Each row is a point on a tangle of strands that fork, close into loops and nearly touch. The rows are in no order.
Points whose rows are less than 112 apart are linked; no others are. Some points are linked to none.
mepi: -14.3; 15.4; -21.6; -16.6; 21.9; 52.3; -5.5; 21.6; 28.0; -12.7; -11.1; -26.3; 38.8; -13.5; 33.3; -29.9; -12.9; -6.2; -33.0; -16.1; -4.8; -5.6; -24.4; -19.7; 2.8
kozis: -19.2; 40.8; -20.3; -13.8; -2.5; -47.9; 33.1; -42.4; 3.0; -37.5; 43.7; -1.5; 1.1; 14.0; -13.3; 22.3; 2.0; -23.0; 10.1; 0.2; 12.6; 30.5; 7.5; -19.5; -20.4
biru: 15.3; 23.4; -32.2; 10.9; -16.2; 6.6; -53.5; -48.7; -1.9; 8.3; 2.2; -4.2; 23.8; -24.8; 12.1; 18.7; -9.0; 16.0; -40.5; -12.0; 4.4; -14.8; 4.8; -12.3; 6.8
kida: 1.0; -5.1; -9.4; 37.5; 28.9; 69.6; -19.3; 55.9; 12.9; 20.6; 16.1; -18.0; -41.2; 27.4; 24.9; -53.4; 5.6; -42.8; 12.4; -13.0; -18.8; 15.6; -11.6; -2.0; 38.1
dip: -8.2; 54.8; -10.5; 9.7; 29.5; 21.2; 22.4; -39.4; -12.9; 21.3; 10.0; 1.1; 22.7; -10.6; 7.4; 3.0; -26.0; 1.9; 48.6; 16.7; -10.3; 26.6; -30.0; -17.9; -21.1
Fatot: 4.3; 16.4; -33.1; -3.7; -52.8; -1.3; -19.8; -44.7; 9.9; 26.2; 31.3; -3.9; 24.1; -13.4; -2.5; -19.4; -39.0; -0.4; -37.9; -12.5; 22.3; -28.4; 13.6; 1.6; 2.1
rego: -24.2; -27.5; 27.6; -48.7; -17.1; 6.3; 30.8; -8.7; -11.1; -10.3; -8.9; 20.1; 57.2; 17.7; 19.6; 13.7; 23.2; -30.1; -23.6; -4.5; 23.2; 29.9; 18.1; 0.8; -2.5
tibe: -27.0; -18.9; 21.9; -17.4; -41.9; -17.8; 25.9; 10.4; 5.2; -31.8; 1.1; 29.2; 35.6; -19.4; 54.1; -28.2; -28.3; 9.7; 4.4; -13.8; 1.9; -31.8; -14.5; 41.9; 28.0
Nitor: 8.9; 57.8; -30.5; 25.6; 29.8; 11.0; -8.6; -49.4; -10.1; 36.3; 36.2; 5.9; 12.1; -18.7; -29.4; -28.4; -37.7; -7.4; 19.8; 25.4; -0.4; 5.3; 0.9; -3.5; -20.8
sipe: 2.7; -47.1; 35.2; 4.2; 11.3; 27.7; 3.9; 42.4; -32.0; -10.3; -26.7; 8.1; -16.3; 11.2; 47.4; -8.7; 21.7; 15.9; 24.4; 10.1; -34.5; 23.4; 20.0; -18.7; 53.7
murib: 61.3; 13.4; -32.2; 3.1; 33.4; -2.5; -20.9; 8.3; 32.5; 5.4; -16.7; -5.9; 1.6; 38.3; -7.3; 15.4; 78.9; -10.8; -58.5; 10.8; -2.8; -7.7; 27.7; -28.3; 16.4
mige: -8.9; 28.3; 4.8; -5.3; 4.8; -36.3; 7.6; 5.9; 22.5; -37.4; 15.5; -24.8; 30.2; 39.7; -14.4; 15.4; 6.2; -14.5; -9.7; 35.3; 40.4; -56.4; 43.7; -24.2; -31.0
Dezus: -7.4; 9.0; -5.8; 14.9; -53.1; -46.0; 0.4; -10.8; 22.0; -19.0; 34.7; -1.5; -4.5; -28.4; -0.5; 15.3; 13.4; 37.3; -20.8; -35.2; 9.2; -22.7; 19.6; -13.5; -31.5
Rosad: 8.3; 31.4; -41.0; -26.5; 36.8; 64.6; 21.4; 59.3; 24.8; 17.1; 15.6; -15.1; 17.1; 44.4; 17.8; 17.9; 31.8; -44.3; 7.2; -13.8; -21.4; -3.8; -23.9; -16.8; -1.0
matar: 13.5; 16.8; -65.8; 12.3; 33.6; 76.0; -23.1; 36.2; 11.2; 6.5; 19.7; -3.8; -8.4; 29.8; 16.4; 34.8; 44.5; -18.9; -16.6; -41.2; -62.7; 3.0; -13.2; -5.7; 6.0
Nune: 40.0; 32.8; -46.8; 53.5; 44.5; -2.6; -19.3; -28.0; 26.4; -16.3; -20.7; -43.8; 43.7; 7.1; 4.9; 30.7; 11.5; 14.5; -0.6; 0.3; 24.7; -10.5; 12.3; 19.7; -23.9
puza: -1.1; 8.3; 24.0; 52.1; -8.5; -18.6; -16.8; -29.4; -7.1; 32.9; 17.7; -11.1; -19.9; -28.4; 25.1; -5.8; -25.6; 46.2; 15.9; -4.6; 28.9; -4.6; 8.6; -26.3; -14.8
pom: 11.7; -27.0; 17.6; 16.6; 41.0; 17.0; 23.7; 42.7; -20.4; 35.6; 3.9; -18.8; 1.3; 60.2; -10.4; -18.8; 38.3; 10.1; 30.3; 22.3; 16.1; -15.4; -9.1; 12.3; 15.3
Rubo: 1.1; -38.3; 37.9; -26.5; -11.5; -13.2; 34.9; -26.0; -12.2; 8.2; -16.8; 1.2; -34.9; 11.8; 6.0; -25.0; 3.8; 9.3; 2.7; 36.7; 48.0; 16.3; 16.2; -33.3; -9.4
lole: 5.8; 26.9; -11.4; 8.6; 24.2; 17.3; 22.8; 15.4; 3.9; 59.7; -9.2; 11.1; 13.4; -15.2; 15.4; 28.8; 6.0; 9.8; 26.0; 19.8; -8.3; 21.1; -29.9; 29.2; -29.4
napo: -18.8; 37.1; -29.9; -23.5; -11.8; -25.6; -4.3; -34.8; 3.7; -39.3; 25.2; 5.6; -23.4; -24.1; -29.5; -10.1; 0.9; -2.0; -65.6; -11.1; -30.0; 23.4; -8.3; -33.3; -24.0
pitem: -25.0; 34.4; -27.4; -24.0; -20.9; -21.7; 30.9; -36.9; 0.9; -38.6; 31.9; 11.0; -5.0; -29.8; -17.8; -14.8; -15.8; -16.2; -6.5; -24.3; -21.4; 36.1; 5.4; -13.4; 3.0
sura: 47.6; -14.5; -18.8; 12.1; 18.8; -13.3; -28.9; -26.5; 4.4; -35.0; -19.1; -18.8; -3.9; 28.4; -12.9; 32.1; 56.2; 1.5; -77.0; 14.0; 16.8; -2.9; 48.3; -24.8; -13.8
zel: 22.1; 1.1; -19.8; 20.4; 35.4; 52.1; -43.0; 21.2; 15.0; 29.2; -13.0; -37.7; -18.9; 34.8; 14.7; -44.2; 20.2; -22.9; -21.7; -12.9; 18.3; -9.2; -8.8; -33.5; 58.6
lodug: -10.3; -57.9; 49.4; 3.0; 15.4; -2.4; 7.8; 14.4; -43.1; -31.9; 1.9; 22.2; -33.8; -4.2; 16.2; 12.9; 19.5; 34.7; 38.6; 31.5; -3.8; 1.7; 38.0; 1.4; -26.5
zure: -0.6; -14.9; 14.1; -31.2; -52.5; -31.2; 52.1; -35.9; -18.3; 1.4; -29.1; 1.0; 47.7; 10.7; 1.6; -0.1; 17.3; 0.4; -8.4; -20.0; 8.9; 29.6; -14.5; -1.8; 11.7
bofun: 11.1; 21.0; -33.4; 44.7; 42.9; 8.6; -2.0; -21.5; 5.4; 21.5; -15.4; -37.5; 13.6; 13.8; -23.4; -9.6; 0.3; 21.1; 34.0; -3.7; 19.9; -16.3; -22.3; 33.4; -20.2
sinag: -8.5; -11.0; -2.0; -25.9; 29.5; 63.6; 19.3; 46.1; -11.4; 14.8; -10.3; 2.5; 21.3; 15.5; 34.6; 16.2; 16.5; -24.1; 26.6; -8.1; -30.8; 13.4; -39.3; 2.6; 17.8
Zotu: -3.0; 24.9; -24.1; 12.8; -8.9; -36.2; 38.7; -15.2; 25.7; 28.1; 29.0; 0.1; -6.9; 8.1; 0.1; 4.9; -19.5; -0.5; 44.0; -13.3; 24.3; -1.7; -38.2; 52.9; -15.4
Gir: 21.8; 0.4; -40.7; 38.0; 23.4; 43.2; -27.4; 32.5; 11.4; 11.1; 5.7; -24.1; 23.9; 14.8; -1.9; 59.6; 34.3; 16.8; -13.2; -35.5; -26.9; -12.3; -11.6; 16.2; -33.8
Fonet: 0.5; -29.5; 3.1; -22.3; -36.2; -54.0; 35.9; -7.9; 8.4; -4.2; 5.1; 31.0; -41.0; -17.0; -37.9; -38.1; -23.3; -5.2; 16.3; 14.3; 14.6; -31.8; 15.3; 33.4; 6.4
mubed: -4.8; 2.6; 15.6; 5.4; -3.0; -2.3; 7.6; 18.5; -9.5; 18.8; -10.6; 21.1; -19.7; 1.7; -9.8; -9.9; -40.2; -13.8; 59.1; 4.9; -4.0; -24.8; -66.1; 90.9; 20.5
Kude: -32.1; -7.8; 16.2; -20.2; 3.1; 5.4; 38.4; -7.4; -57.9; -10.1; 18.4; 14.3; 22.9; 17.7; 21.6; -6.6; -10.4; 9.7; 22.8; 20.2; -14.3; 16.0; -23.2; 42.9; -20.4
bot: 15.6; -8.6; -10.9; 14.7; 2.2; 4.3; -19.1; -15.6; -3.0; -18.1; -37.6; 18.5; -21.0; -35.9; 40.5; -1.2; -44.8; -8.0; 36.2; 1.6; -15.0; 48.7; 15.2; 60.8; 37.5
Gofo: -8.8; -1.9; 33.7; -2.0; 35.9; -3.0; 8.4; 29.5; -2.6; 10.6; 10.0; 52.6; -4.1; -9.5; 4.2; -18.7; -4.1; -7.0; 34.4; 23.3; -11.3; -19.4; -34.1; 65.7; 27.4
dusa: 5.6; -39.5; 18.0; -26.9; -77.0; -16.7; -22.0; 17.1; -23.2; 3.2; -27.9; -10.5; -10.3; 7.7; 7.2; 7.1; -51.6; -0.2; -36.0; -3.5; -4.4; 4.7; 33.8; 0.3; 19.8
kof: 32.4; 10.1; -36.8; 6.0; 14.3; 42.1; -11.5; -19.5; 4.1; -2.1; -63.8; -26.9; -8.7; -37.4; 27.4; 18.5; 2.6; 15.0; -27.4; -22.0; -21.8; 31.0; -38.3; 4.3; 0.9
Dusid: -11.1; -37.0; 2.0; -5.3; 1.1; 8.1; -25.6; 7.0; -33.1; -49.3; -13.4; -12.2; -38.4; -26.4; -0.5; 8.0; 7.8; 13.3; -26.5; -3.2; -12.7; 35.1; 52.1; -10.5; -20.5
sinez: 29.4; 24.4; -15.8; 13.0; 36.8; 54.0; -36.6; 39.4; 27.1; 40.5; -41.3; 9.0; -21.6; -37.3; 15.7; -18.5; 8.1; -4.1; -3.3; -6.4; -34.5; 0.5; -38.8; -10.6; 22.9
pebun: 5.4; -12.0; -9.7; 15.8; 24.6; -5.3; 2.2; 34.6; 18.7; -15.1; 3.2; -28.6; -29.0; -1.4; 7.4; -12.1; 42.8; 8.6; -38.8; -10.4; 22.9; 14.2; 10.1; -8.9; -20.3
zeza: 14.9; -15.6; 17.3; -20.1; -85.7; -10.6; 23.9; -35.0; -11.4; 22.3; -25.4; 16.7; 65.1; -13.5; 17.2; -2.2; -31.2; -4.1; -7.4; -25.8; -11.3; -4.4; -9.1; 22.0; 21.8
zorun: 30.2; -26.3; 1.4; -12.4; 0.6; -7.8; -19.7; -19.7; 17.2; -63.5; 16.5; -13.0; -7.0; 15.6; -25.1; 44.3; 34.4; -10.4; -49.1; 2.0; 39.1; -11.7; 56.7; -39.0; -46.2
tirud: -0.8; -6.7; 28.0; -10.5; 4.2; -19.6; 1.4; -10.1; 17.2; 18.5; -6.4; -10.3; -40.2; -1.3; -2.1; -58.4; -17.7; -7.6; -14.8; 29.0; 48.9; -4.6; 5.7; -36.7; 6.7
Vubu: -9.6; -13.8; -9.3; -13.2; 25.2; -22.2; 5.3; -43.9; -14.5; 1.4; 4.4; -2.6; 8.4; 13.0; -16.7; -17.0; 13.4; -5.4; 35.8; 17.6; 37.1; 1.7; 14.6; 26.4; 24.6
kize: -12.4; 11.2; -22.2; 4.5; -12.9; 2.2; -35.4; -11.7; -5.9; -6.2; 14.8; 18.3; -14.9; -38.4; 9.3; 56.5; -5.4; 2.4; -17.6; -22.4; -18.8; 48.5; 10.8; 25.5; -16.9
tuzaz: -11.7; -15.9; -8.1; -24.6; -22.8; 16.4; -7.4; 26.3; -23.8; 5.6; -22.1; -14.2; 10.7; 10.5; -12.4; -0.3; -22.6; 3.9; -26.9; -17.6; -23.2; 15.2; 0.7; 24.7; 8.6
dimu: -3.9; 26.0; -17.6; 5.9; -2.2; 4.7; -12.6; 0.1; 24.3; -17.8; 2.6; 23.8; 27.4; -36.5; 26.8; 50.7; 33.2; -5.0; -40.8; -32.0; -27.6; 39.9; 14.0; 1.0; -43.1
nanem: -22.0; 1.1; 10.1; -24.4; -68.3; -17.8; 10.8; -3.5; 13.0; -18.2; -25.7; 12.6; 23.6; -28.9; 31.8; -3.2; -59.5; -2.0; 8.8; -21.1; -32.4; -9.3; -29.6; 4.4; 38.7
dob: 35.0; -66.8; 22.1; 1.1; -26.7; 8.3; -12.4; 44.3; -14.5; 1.9; -30.5; 12.4; -47.5; -2.3; 11.5; 5.4; 34.1; 24.8; 4.5; -1.7; -28.1; -3.8; 49.5; -33.8; 25.2
Befa: -20.6; 12.9; 33.6; 3.5; 34.6; 15.0; -8.3; 17.7; 12.6; 9.4; -17.0; 0.2; -26.3; 9.1; 6.8; -3.4; 0.3; -42.9; 54.4; -1.5; 7.3; 18.0; -63.3; 10.9; 46.2
reru: 12.6; 17.9; -15.7; 44.3; 25.1; 8.5; -11.7; -26.3; -17.0; 39.6; -1.8; -20.4; -18.8; -7.8; -28.8; -38.8; -36.6; 11.9; 28.7; 14.5; -4.1; -4.9; -17.5; 31.1; -3.3
dit: -13.1; -8.4; 7.8; 15.8; -10.5; -31.8; -24.8; 4.7; 29.8; -5.0; 3.4; 14.9; -39.0; -33.1; -36.0; -55.0; -37.4; -10.9; 17.2; 0.8; 2.9; -32.8; 7.8; 32.4; 31.6
lub: -0.9; -12.9; 7.3; 10.6; -39.2; -37.6; 4.1; -25.3; -26.5; -0.5; -4.4; -12.4; -0.1; -8.9; -46.5; -28.8; -30.1; 43.2; 20.0; 6.0; -28.1; -29.5; 14.5; -12.8; 4.6
Ganoz: 7.7; 54.0; -11.8; 7.6; 27.8; -20.9; -3.4; -39.9; 22.0; 4.0; -33.0; 3.9; -24.9; -22.7; -39.1; -19.8; -4.5; -7.1; 22.5; -10.8; -5.5; 6.3; -55.9; -26.6; 27.7
genot: -43.6; 10.4; 6.8; 5.3; 27.5; 30.5; -3.9; -12.4; -30.5; -11.1; 6.6; -2.0; 12.2; -2.9; 4.2; -9.5; -38.0; -2.3; 37.6; 11.0; -23.0; 27.6; -22.9; 12.2; 7.1
nonu: -14.2; 18.9; 7.3; 24.9; 22.8; -9.9; -6.8; 13.9; 6.0; -21.9; 12.9; -39.7; 58.3; 39.5; 18.6; 6.5; 9.2; 15.0; 4.3; 15.8; 34.7; -35.5; 16.5; -33.5; -14.5
bibe: -20.6; -30.7; 27.4; -14.7; -45.6; -10.0; -4.8; 11.9; 18.0; -18.0; -2.4; 21.2; 36.7; -31.4; 57.1; -15.8; -3.1; 16.5; -21.6; -19.8; 17.3; -23.6; 26.7; -1.4; 27.6
kas: 18.7; 29.5; 17.3; -5.2; -4.8; -43.7; 6.9; 8.6; 11.5; 0.0; -15.9; 3.3; 43.5; 25.3; -0.7; 65.0; 40.0; -12.6; -13.7; 16.5; 4.9; 16.2; 28.8; -43.2; -30.9
ruteg: 17.2; 30.8; -12.6; 2.7; 2.5; -4.5; -10.7; 9.9; 11.9; 62.0; 8.0; 18.0; 14.5; 1.6; -27.8; 31.6; 8.4; 6.3; 3.4; 25.5; 1.5; 5.2; 11.5; 2.9; -48.2
vep: -20.3; 4.4; 3.7; 20.7; 24.1; 22.2; -47.1; 48.9; 33.7; -5.4; 51.2; 3.4; -24.8; 14.5; 4.1; 10.7; 24.5; -4.3; -20.2; -16.5; 9.8; -43.1; 10.9; -53.1; 3.2
kofu: 5.2; 0.1; 8.2; -6.7; -58.5; -7.2; 19.1; -8.5; -16.1; 59.2; 15.4; 16.4; 45.2; -1.5; -10.2; 38.1; -12.3; 15.9; -2.1; -8.8; 7.3; 10.0; 2.6; 21.8; -46.4
Limu: 2.7; 8.7; -20.8; 20.3; 43.5; 21.3; -20.2; 15.2; -14.3; 11.4; -8.2; -35.8; 19.0; 44.8; -16.7; 62.6; 37.6; 7.6; 26.3; -10.0; -13.7; 12.5; -15.6; 0.8; -2.3
zorum: -10.1; -8.0; -11.0; 35.0; 19.5; 43.5; 3.5; 75.1; 0.0; 21.3; 16.2; -30.0; -12.7; 7.5; -4.3; -24.3; 6.9; 0.4; 6.8; -8.8; -28.2; -0.1; -16.3; 20.3; -18.1
Gipun: -9.5; 19.3; -3.4; -7.2; 12.2; 0.9; -9.5; 13.3; 34.2; 9.6; 7.9; -26.2; -2.1; 0.9; 22.6; -41.2; -3.5; 3.9; -49.3; 1.4; 33.3; 0.6; -5.5; -26.3; -6.5
Ral: -23.5; 37.3; -26.3; -4.6; -6.5; -19.9; 45.6; -14.1; -3.0; -24.7; 31.2; -14.4; -1.0; -26.0; -37.8; -68.3; -36.9; -6.9; -3.0; -14.6; -28.8; 15.4; -11.7; -0.4; 10.1
gib: 39.4; 14.5; -25.4; 0.3; 3.0; 52.5; -43.3; 22.2; 0.3; 28.4; -31.9; -8.4; 4.6; -18.4; 10.8; 24.8; 17.6; 20.7; -52.6; -13.6; -57.9; -7.0; -48.2; -19.7; 11.4
kobi: 1.5; -44.5; 20.5; -15.0; -48.2; -23.8; 17.7; -22.7; -24.4; 4.4; -14.2; 51.2; 43.0; -7.1; -50.8; 14.9; 13.7; -3.1; 2.9; -12.1; -10.6; -20.1; 29.5; 32.4; -15.7
Ruf: -27.8; -38.9; 27.9; -5.1; 6.9; -18.9; -6.7; 1.9; -18.5; -22.1; 23.0; 21.3; -14.4; 0.7; -25.4; 16.8; 5.8; 20.2; 43.7; 11.1; 9.1; -35.8; 27.1; -15.9; -19.9
muzo: 0.8; -19.5; 28.0; 24.4; 13.7; 25.9; -0.5; 44.3; -11.9; 36.6; 25.0; 0.3; 0.3; 9.4; 30.1; 12.8; 18.9; 33.4; -4.2; 22.6; 4.3; -0.4; 31.9; -55.3; -34.4
nepop: 20.4; -33.4; 33.7; -39.7; -7.3; -7.0; 35.9; -15.8; 25.5; -21.0; 14.8; 18.5; -7.4; 17.2; -19.7; 38.8; 10.7; -0.4; 10.6; 46.5; 64.7; -54.3; 36.9; -24.1; -41.3
Nefu: -33.0; 0.3; -20.4; 12.1; 13.0; 25.6; -35.1; -2.4; -8.8; -52.0; 2.9; -7.5; -31.4; -27.5; 18.6; 14.7; -4.7; 2.7; -11.3; -31.4; -16.2; 45.2; 12.7; 18.2; -0.6
mavoz: -17.5; -19.1; 30.9; -17.3; -9.6; -34.0; 26.7; 6.5; -10.9; -13.3; 35.0; 18.0; 21.7; 25.6; -10.7; 39.4; 20.2; 1.4; 17.4; 22.1; 32.5; -32.7; 27.8; -9.4; -34.6
Kov: 28.5; -15.1; -26.9; -0.9; 20.0; 21.6; -36.0; 19.0; 21.0; 30.0; 11.1; -5.5; -4.3; 44.1; -14.6; -21.6; 33.1; -25.5; -29.1; -2.8; 8.8; -34.9; 26.4; -20.7; 41.6
sarav: -2.8; -44.5; 36.2; -35.2; -39.0; -37.6; 40.8; -10.3; -53.8; -38.6; -22.6; 43.4; 24.9; 3.8; -28.0; -18.1; -2.5; 16.8; 6.8; 11.7; -26.8; -35.5; 15.7; 28.9; 3.8
labaf: -20.7; 0.2; -7.3; 10.0; 48.2; -14.2; -34.8; -5.1; 11.3; -17.1; 25.1; -4.3; -37.6; 5.1; -58.9; -24.5; -4.3; -21.6; -2.4; 16.4; 25.9; -18.2; 20.6; -7.9; -12.2
sele: 0.9; 33.9; -8.0; -11.9; 24.4; -25.1; -4.4; 4.2; 2.1; -18.0; 16.2; 4.1; -8.7; 20.7; -4.0; 49.4; 22.1; -30.3; -25.3; 21.9; 16.3; 41.6; 36.3; -26.6; -38.3
mekad: 18.8; 22.3; -9.1; -10.3; -49.4; -25.2; 38.1; -62.1; 18.1; 19.3; -8.3; -14.7; 67.8; 13.0; 8.3; 25.1; 9.6; -6.5; -5.3; -23.9; 29.0; 7.0; -18.5; -21.0; -6.9
miti: 1.7; 13.9; -16.4; -1.5; -29.6; -13.2; 52.0; -16.7; -3.7; 12.7; 28.4; -5.8; -8.2; -1.4; 8.3; -32.1; -48.9; -8.9; 42.4; -2.1; -1.6; -15.4; -43.9; 65.0; 22.8
tib: 4.0; 0.2; 41.2; 27.1; 43.6; 9.7; 4.8; 32.3; -13.8; 60.6; 15.6; -11.1; -12.4; 32.1; 13.6; -8.6; 15.0; 0.4; 32.2; 40.7; 24.6; 12.0; -0.5; -19.6; -16.6
rop: -0.7; -19.0; 12.8; -15.4; 7.1; -19.1; 3.7; 4.1; 8.2; -13.3; -47.9; 24.9; -2.2; -41.2; 25.9; -10.0; -6.9; 4.2; 27.6; 2.9; -24.8; 21.4; 5.2; 25.0; 45.4
nizi: -13.5; 25.9; -6.4; -7.9; 33.2; 31.3; 4.3; -1.9; 9.8; -17.2; -12.5; -30.9; 74.0; 8.8; 33.8; 0.9; 7.4; 8.5; 8.5; -7.9; 11.8; -15.9; -17.3; -13.2; -2.2
zum: -2.2; -63.1; 22.2; -11.2; -11.2; 11.2; -3.2; 11.2; -45.9; -40.7; -2.4; 27.8; -32.4; -16.7; -1.0; 11.6; -11.3; -0.2; 16.3; 17.6; -10.6; 23.7; 55.3; 30.1; -3.7
rozi: -15.3; 35.3; -0.9; 23.4; 15.5; -16.7; -28.8; -32.0; 25.7; -15.9; 30.2; 17.7; -43.5; -48.4; -38.9; -47.0; -28.7; -22.6; 8.9; -3.3; 8.6; -1.5; 3.3; 5.2; 9.3
dibit: 17.9; 13.9; -37.6; 8.5; -1.5; 8.1; 10.7; -41.0; 7.2; -2.3; -40.2; -17.5; -10.2; -41.3; 32.3; -24.4; -34.1; 0.6; -1.9; -12.3; -6.1; 47.0; -5.8; 29.8; 2.5
tibi: 13.8; 61.1; -37.0; 9.9; 23.9; -0.8; -11.2; -29.4; 28.4; 6.8; -16.4; -21.8; -14.7; -6.2; -26.1; -12.0; -7.3; -1.9; -41.3; -0.3; -6.5; -7.1; -58.8; -17.1; -8.6
fusap: 2.1; 21.8; 11.4; 5.5; 28.4; 19.6; -16.3; 30.9; 16.4; 16.8; -53.3; 24.5; -13.5; -42.2; 25.0; -39.0; -7.2; 2.4; 21.7; 6.9; -45.5; 16.1; -9.1; -10.0; 20.2
Nebo: -33.3; 27.3; 8.8; -22.2; -4.2; -12.7; 12.0; -6.1; 10.8; 5.9; -18.9; -5.8; 2.8; 11.9; -13.4; 9.1; -18.5; -9.2; 51.7; -24.7; 5.1; -25.1; -83.1; 6.1; 33.7
duto: 23.2; -43.9; 30.6; -27.7; -62.5; -30.3; 30.3; -12.6; -49.3; -22.9; -15.6; 42.7; 5.0; 15.4; 19.9; -2.6; -32.7; -7.5; -4.5; 10.7; -8.5; 1.6; 19.7; 55.3; 15.4
Bogab: 18.7; -22.4; -35.2; -16.1; -15.5; 36.5; -19.8; 32.3; 4.1; 38.8; 3.4; -19.3; 14.3; 27.2; -13.6; -7.6; 8.1; -15.4; -52.0; -13.4; -3.1; -9.4; 5.5; 12.1; 8.0
let: 18.0; 51.2; -10.6; -4.5; 4.7; -4.8; -4.6; -16.4; 30.6; -2.3; -14.8; 19.4; 63.6; 1.9; 7.3; 69.6; 31.3; -24.1; -28.5; -11.1; -7.0; 18.1; -4.3; -19.0; -29.3
ronus: 30.3; -3.3; -28.9; 40.7; 5.1; 6.7; -32.5; -45.2; -14.6; -6.4; -13.9; -25.7; 29.8; -9.9; -6.6; 14.3; 23.7; 36.2; -33.2; -20.6; 4.5; 2.4; 17.1; 5.0; -28.8
gafas: 8.4; -9.2; 1.7; 9.8; 32.0; -24.3; 6.3; 25.8; -3.2; 4.8; 0.4; -30.3; 7.4; 68.3; -28.1; 36.0; 52.3; 1.2; 19.6; 11.2; 19.5; -4.6; 1.5; 1.0; 2.5
Pibud: -33.5; -12.5; 46.5; 13.1; 46.4; 1.2; -30.8; 22.0; -4.7; -36.5; 40.4; 1.9; -49.8; 8.8; -44.2; -7.5; 10.2; -21.3; 28.3; 15.3; 11.6; -14.6; 24.4; -34.6; -13.3
dugik: 13.7; 28.6; -36.2; -2.8; -5.6; -18.6; -21.2; -40.6; 18.6; -10.2; 11.8; -12.3; -21.8; -12.7; -32.5; -4.6; -6.9; 0.7; -90.6; 7.8; -35.2; 10.0; -46.3; -11.9; -6.6
rov: -1.2; -49.4; 29.1; -53.0; -4.6; 38.1; 23.4; -5.0; 12.5; -35.9; 15.4; 27.2; -26.0; -4.2; -19.6; 10.6; 8.0; -12.3; -2.1; 33.1; 44.3; -22.9; 51.9; -27.9; -25.2
gizef: 11.4; -31.5; 21.3; -23.0; -65.3; -64.4; 30.3; -12.5; -12.5; -12.4; -3.5; 34.4; -56.1; -2.4; 7.9; -8.8; -38.1; 5.5; 20.9; 23.0; 3.7; -4.9; 3.3; 21.5; 21.9
Pofu: -50.3; 13.4; 43.9; 26.0; -26.3; -29.4; -9.0; -11.4; -1.1; -29.9; 16.0; -2.9; -43.4; -12.3; 9.6; -22.1; -47.0; 0.2; 33.6; -17.7; -5.4; 2.2; -44.7; -17.9; 20.2
bivov: -28.9; 2.9; 16.6; 1.1; 23.3; 3.9; -4.8; 49.4; 39.7; -1.8; 5.2; 6.0; -16.6; -15.2; 13.7; -10.5; 12.7; -12.3; 17.9; -6.7; 14.7; -13.9; -32.7; 20.8; 33.5
zepo: 6.7; -53.0; 33.4; 4.7; -49.1; -12.7; -30.0; 23.9; -3.5; 28.6; -17.0; -7.7; -54.8; 0.5; 2.9; -2.2; -22.2; 29.7; -10.2; 3.0; 5.9; -19.5; 26.6; -22.5; 24.3
suv: -29.7; 9.3; 28.4; 20.8; -21.4; -49.4; 3.4; -26.0; -27.6; -13.7; -14.4; -23.3; -42.3; -7.9; -41.2; -28.6; -33.9; 24.5; 27.7; -18.7; -18.4; 6.1; -28.8; -24.2; 19.5
nuvig: -17.3; -26.2; 36.1; -17.5; 19.7; 15.2; 29.7; 47.5; -35.9; -0.7; -11.5; 11.2; 1.8; 13.0; 46.0; -0.1; 13.8; 15.6; 24.8; 9.9; -18.2; 35.5; -26.4; 12.5; 13.3
Vuz: 17.3; 7.4; -1.3; 4.3; -61.1; -16.6; 36.2; -32.4; -25.4; 41.5; 48.9; 5.2; 25.6; -5.0; -9.0; -9.1; -35.4; 14.8; 6.9; -3.9; 11.7; -19.7; 6.5; 11.3; -19.0
Deg: -9.4; -45.9; 15.4; -57.0; 3.9; 29.0; 23.9; 21.0; -11.5; -3.3; 5.3; 20.3; 18.2; 6.4; 2.0; -7.1; 27.9; -35.8; -27.5; 16.8; 11.3; 3.7; 47.5; -23.0; 5.3

A fork is a point with three links, a tip a point with one. Leave the first point through the second and follow the links. Name the first fork or tip that comes.
Nitor / reru => dip
sarav / duto => Ruf
tib / pom => nuvig
zum / Dusid => pitem
labaf / rozi => kobi
sinag / Rosad => muzo

How many points has the smallest loop of links through each point below? Write - if it is on no loop.
Kude => -
dibit => 7
kize => -
biru => 12

A piece is two or more points that can be reached from each other along the links. Count, over all rows, the pieces, the separate loops (a circle has one, a figure eight two, a Y none), the forks (points with three links) and the tips (points with one).
pieces => 5
loops => 2
forks => 8
tips => 14
